Each row is a point on a landscape with many peaks, with its height.
A climber steps from a point to the highest of its 2 nearest points, and stops where none of them is higher. Distance is the straight distance between rows; heights are no part of it.
j784 h=5.74: [ -5 -12  13  19   8   1  27   9  17  -4 -24  -5   2   0   9  13   3 -11
  19  -3   5 -10]
j508 h=4.46: [ -7   7   6   1 -16 -31  -6  -3  -5  -1   3 -26  -3  11   9 -23   7 -10
  16   4  13 -23]
j685 h=2.73: [ -4  -3  10  -8  10  -9  -8   6 -21  13   0  33 -25   2  -5  -6  -1   6
  -4 -10  13 -20]
j23 h=6.10: [ 32  -5   1  -2   5  26  11  -7  20   0   0  21  19 -12  -3 -11   0   4
  10  -6  -3  21]
j479 h=1.51: [ 26  -4   6 -16 -32   1  -7 -31 -11 -28 -10 -29  31  18 -16  18   5 -15
  -8 -10   2   9]
j188 h=3.90: [ -5  -8  -4 -15  15  33  28  -4  19  23   0  23  16  -5   2  13  -6   8
  -4  24  11  22]
j318 h=3.91: [-24 -13 -19  18  18 -12  -3  10 -19  15  10  35  -4  -7   4   1 -15  11
   9  23  -4  -5]
j741 h=4.72: [-12  13  -8   0  -2 -30 -18  11 -30  13  -3 -15 -25 -22  12 -34  11  16
  16  -4 -19  -6]
j491 h=5.36: [ 14  -1   8 -12  -4  10   2   8   7  -4  -8 -20  10  24  10  12  13 -13
   0  -1  27   2]
j311 h=4.97: [-12  -4  -3   4 -10 -19   4  22  -5  12  -2  -1  -5 -11   5 -10 -12   9
   4  -4  -5 -10]
j850 h=0.70: [  0  18   9   3  -2 -15 -20   7   1  -7   4  -1 -18  -1   1 -18  16 -19
   9  -4  -6   0]
j800 h=0.92: [ -5  17  13   7   8  -9   3   2  -1   1  -6  -5 -30 -12   0  -3  28 -15
  16   1  12  -9]
j40 h=4.69: [ 18 -13  -3  -9  -2  15 -15  -4  22  -4   8 -11   4  23  14   6  -1 -13
  -8   0  29   8]
j630 h=4.22: [-22  10 -25   2  10   0   0  28 -24   8   9   5 -19   5  -8  -1   5  12
   8  11  -8   7]
j182 h=1.99: [ -7 -27 -15   0  -1  10  -9   3  15   1  -1  17   0   2   7  10 -22  -4
  -5  -9  -8  13]
j951 h=3.08: [ -6   6  15  10 -15  -4   6  -8   3 -24 -19 -39   4  26  -3  14  17 -30
   2   2  -2  -2]
j432 h=1.82: [ 16  -8   5  -4 -18  29 -10  -4  16 -21 -12 -25  -1  20 -10  -1  -1  -8
  -6 -20  -1  12]
j619 h=3.09: [ 35 -15  14 -16   3  23 -10   0  36  -1  -6   6  28   1  22   9  -5  -6
   4   0   1   6]
j268 h=0.51: [-18  -5 -18   3 -10   1 -12 -10  21 -13  27  -4   3   4  12  -9  -1   5
   2   9  -7  19]
j144 h=5.57: [  5 -30 -14  17  10   9  14  10  13   3 -16  15   9   8  12   0  -9  -5
  26   2   1   9]
j743 h=4.02: [-29 -12  -6  -1  14 -10 -16  -2 -40   9   4  34 -19 -19  -4  -4   6  25
   7  -5 -12   0]
j628 h=4.08: [  6  14  14  -9  -6  17  17  -4  24  -8   6   5  33   0 -16   4   4   2
  -8  21  -4  -1]
j681 h=3.82: [-34   3  -6   1  20 -29 -34   3 -42  18   6  17 -48 -18  15 -17  13  16
  15  14 -12  -9]
j638 h=5.09: [ 13 -13 -15  16  10   5  21   1   6   5  -1   6  20  18   7  -5 -18  -1
   4   7   8  -7]
j39 h=4.63: [-5  5 -4 -7  3 29 16 -2 23  0 13 16 11  6 -6 19  7  6 -4 16 -2 13]
j841 h=3.92: [-19   2  -9  -3  15 -13 -25  16 -42  13  -5  25 -38 -14  -5 -15   6  13
  10  -5 -20  -8]
j579 h=3.61: [ 15   5  20   1   9  11  13   3  -2  -3  -4   2  -2  27 -13   3   1 -10
 -11   8  29 -22]
j107 h=2.69: [ -3  15   5   0 -18 -22   6  -5 -13  -9 -10 -28   8  13  -9  15   9 -16
  -9  -4   0  -7]
j732 h=4.60: [ -9   0  -1   8  21  11  16   2 -10   6   7  33  -5  -5 -16 -21   3  27
  15  11   8   2]
j202 h=2.18: [  4 -11 -22 -11 -21   1  -5  11  -1   1 -14  -7   0  24   2   6 -11  -3
  -5 -28 -12   1]
j812 h=2.49: [  1   3   5 -14  -2 -13 -15  23  -9  16 -11  18 -19  -4  -1   9  -2  -8
  -7 -13   2 -18]
j286 h=5.66: [  7  21  20   1  -4 -30  10   1 -10   9   1  -4   6 -28 -12 -12   6  21
   7   7   4 -37]
j760 h=0.67: [ -7  -8  -3  12   2   9  -1  -2  21   0  17  13   8   2   7 -17 -17   7
  -2  20   3  10]
j437 h=2.09: [  2   7   5 -16 -21  13 -12   3 -10 -11  -7 -26  -6  10 -29   6  -5  -3
 -33 -14  -6   8]
j454 h=3.10: [  5   8  16  -2   6  -9   3   3 -11   3  -5   7 -20  20  -5  -4   6 -10
   5  -7  24 -31]
j662 h=4.90: [-15 -12 -11  -6  10  16  15  -2  -8   8   4  23   0  -8  -6   0   5  24
  13   1   2  18]
j684 h=4.96: [  4   0   1   3  17  24  11  -5   0   0  15  22  -7  14 -18 -19  -1  11
  -4   5  11   6]
j586 h=4.43: [ -4   1 -20  22  19  -8  20   9 -10  11   8  21   3  11   5  -1 -22   5
   1  11  -3 -15]
j687 h=5.27: [ 10  25  11   4  19 -25  10  -4 -20  10  10   1 -16 -30  -6 -17  15  27
  19   9  12 -29]
j345 h=3.51: [ -3   3   9  18 -16 -10   9  14  16 -14 -22 -32   7  17   1   4   3 -21
  10   1 -13 -15]
j644 h=2.88: [ 24 -15   9 -17  -7  12 -25  -2  21  -4  -5  -3   5 -12  13   3  -1  -9
  -2 -19  -2  17]
j523 h=2.96: [  4  14  -9   9  -5   9  12  -5   3 -12  10 -27  23   9  -7  18   2 -11
 -13  11   7  13]
j408 h=4.83: [  0  24  10   6   3 -30   1  -7 -15   6  12 -17 -13  -6  -2 -20  20   3
  20   9  23 -26]
j916 h=6.00: [ 12   8  20  -6  -7  -9  14   5  -4   7  -5   6  12 -20 -19 -10   1  23
  -3 -10  -3 -17]
j569 h=1.84: [ -3 -24  -7 -11  -4   8  -3  -5  13  11  -4  -2   8 -22  16  12 -25   5
  -8  -4   8  19]
j414 h=4.89: [-28   0   4  13  -7  -5  16   7   9  -5 -17  -2 -18   3   0  13  16  -5
   8  -5 -10  -8]
j329 h=4.32: [ 13   5  10   6  11  22  10 -11   3  -6   9   3   5  17 -16  -2  -5  -7
 -17   6  24   4]
j997 h=3.71: [ 22   0  17  -9  -7  26  11 -32  34 -13   3  -7  46   6  -9   4  -4  -6
 -11  19  -6   9]
j166 h=0.85: [  6  -4  -1  -5 -10   7  -9 -10  31  -7  19   5  30  12   6  -8 -21   0
 -13  16  -2  -4]
j643 h=2.11: [ -1 -23 -10  -4 -13  12  -2   3  17  -6  -5  10  -4  29  -3  -4 -13   1
  -1 -18  -3   1]
j742 h=1.18: [ 10   3  21  -1 -17 -13 -18 -26  -5 -20   9 -10  23   8  -5   1 -13 -18
 -32   5   6  -4]
j412 h=2.29: [  6 -11  -3 -17  -4   5 -12  22  -1   6 -20   9 -17  22   6  13  -2 -17
  -4 -22   1  -7]
j864 h=0.99: [ -1   1  13  -2 -12  -8  -2 -18  12  -8  19  -5  20  -4  -1 -16 -16   3
 -24   3   6  -8]
j346 h=1.67: [ 36  -8  13 -17 -23  30 -14 -19  11 -23 -18 -30  24  22 -16  16   1 -13
  -6 -11   5  13]
j902 h=4.39: [  7  19   2   3   3 -33 -12   4 -23   0   7 -19  -1 -16   3  -9  -1  -7
 -14  -1   0 -12]
j371 h=5.84: [ 20 -27  -8   5   7  28  20  -1  23   3 -18  23  26  -1   6  -9  -9   5
  28  -3 -11  13]
j967 h=4.67: [ -7  18  -6  -5   6   6   9  28  -7   2  -2   6 -11  -4 -13  16  13  -1
   5   6  -3   2]
j119 h=2.50: [ 35  -3 -17   1 -15  15  -4 -12   4 -13  -1 -26  30  -1 -12  11 -29  -9
 -14 -10 -18   9]
j36 h=1.37: [-11 -12 -10  -3  10  -2  -8   1  -9  10   3   6 -14 -10  20   6   2  -1
   9  -2  21  25]
j679 h=4.21: [  2  -4  -3   5 -16 -21 -10  18   8  -3  -4 -12  -3  21  18 -19  -2 -18
  15  -3   2 -14]
j515 h=2.70: [ 28  -1 -12  -8 -13  10  -7  -6   7  -8  -1 -15  14  -7   0  19  -2 -13
  -4 -23 -12  19]
j777 h=5.29: [  1  -6  -3   8  10  -4   3   5 -14  14  -1  21  -1 -24  -6  -5 -16  19
  -4  -6 -10  -2]
j911 h=1.95: [  3  -9  -6  -4 -14  24  -6 -12   0 -14  -2  -8 -14   9 -23  -1 -11   5
 -15 -26 -15  20]
j937 h=4.48: [-44  -5  -6   5 -10 -10  16   4  -1   4  -6   5 -16 -11  -2   6   7  17
   8  -3 -19   4]
j552 h=3.88: [  5 -15   2  15 -12   1  -2  12  26 -10 -17 -17  11  23  16  -2 -12 -15
   1  -9  -6  -9]
j813 h=3.94: [  5  -5  -3   5  12  20   0  -7   5 -10   3  -5 -13  14   2   5   0 -11
 -12 -10  18  16]
j545 h=4.64: [ -6  10  -7  -1   7 -28 -19   1 -30  12   6  -1 -19 -17  14 -10   3   5
  -5 -13 -12  -1]
j410 h=3.38: [ 29 -11  20 -19 -12  13  -1 -15  32  -5  -4  -5  46  19  12   7  -4  -6
  -9   9   5 -12]
j134 h=4.05: [-18   1 -30   9   0   1   0   3 -12  -2  18   9  -9   6  -5  -5  -2  18
   3  -2 -19  12]
j66 h=5.65: [ 10   4  14  -6   6   5  14  -2  -5  13  -7   6  12 -39 -10  -6  -7  22
 -16  -3  -6   8]
j230 h=6.65: [  3  -1   4   7   8  -3  17  -3  13  -5  -4  13   4   7  15  13  20 -13
  19  -8   6   6]
j963 h=5.60: [-3  9  3  1 18 10 22  9  6  7  1 28  3 -4  2 23 13 -3  7 12  3 -2]
j87 h=2.34: [ -2  11 -10  -3  -8   7   1   3  -4  -3   9 -16   5  -3 -13  13  -7   1
 -23  -1 -12  10]
j748 h=1.73: [ -1  -3  -2   3  10 -12   2   5  -3  12   6   1  -1  -5  16   5  -3  -8
   0   4  27  -2]
j384 h=4.25: [-31   3  -1   6  10  -3   9  10 -12   7  -1   8 -19 -34  -4   0  12  28
   9   7 -11   1]
j17 h=1.17: [-15  -3   3   2   4 -10  -1  -6 -11   3 -11   3 -27  -7  17   1  15 -16
  14 -16   5  13]
j941 h=1.36: [ 24  -7   9  -5 -15   0  -7 -42  -1 -18   3 -15  27   6  -8   8 -10 -12
 -22 -17   3   3]
j786 h=4.19: [ 10  -7   6   4  -4  23  10  -8  21 -14 -13 -28  22  16   5  29   6 -18
 -15   5  13   8]
j238 h=3.86: [-15  28   2   8  28 -26  -9  -5 -28  10  16  -6 -32 -29   7   3  20  22
   1  16 -15 -17]
j925 h=0.59: [ -1   9   0   5 -11  -6 -17 -10  10 -22   5 -14  -6   4   5  -3   6 -26
  -8 -10 -20  11]
j252 h=4.07: [ -8  31   9   9  11 -35  -8  -7 -27   7  12 -21 -12 -26  -1  -7   7  11
 -14  13  -7 -32]
j67 h=2.26: [ -1  12   7  -2  -1 -15   9   6  -3   3   1  -8  12  -2  -1  17   5 -10
  -6   7  10 -21]
j354 h=4.79: [-11  15   1  -6 -19 -29  -8  25 -11  14  -5 -10 -18  -8   2 -23   8   7
  20  -3  -8 -13]
j542 h=3.74: [-24  24   4  -3  18 -24 -24   0 -33  22   2  -2 -57 -32   8 -16  21  21
  12  10 -19 -16]
j521 h=4.44: [-12 -12  -7   0  23  18  29  -5  -3  18  -3  23  12 -22   2  -3  -5  25
  12  26  12  31]
j968 h=3.89: [-22 -16 -30   7  15   7 -11   9 -11   3  15  30  -7  11  -4  -1 -17   7
   4  16  -9  13]
j653 h=0.47: [ -4   2 -11  -1  -7  12 -20 -10  28 -14  18  -6  -3 -11   4   5  -2  -8
 -10  -7 -18  26]

Where does a climber stop that starts at each point below?
j238 | j916
j515 | j39
j268 | j491
j318 | j23
j479 | j491
j800 | j916
j951 | j916

Call two points neighbours if one is among the 2 nearest of the other. Go from one point of each pair to the other, from neighbour to neighbour, staying as high as possible. Name the lowest point that can't be avoided.
j684 and j662 | j732
j491 and j684 | j813
j230 and j23 | j968

For each start below, name every point that the climber comes to, in order.
j653 | j925, j850, j800, j17, j36, j748, j67, j107, j951, j345, j552, j679, j508, j408, j687, j286, j916
j542 | j238, j252, j902, j545, j741, j354, j311, j777, j66, j916
j119 | j515, j644, j619, j410, j997, j628, j39
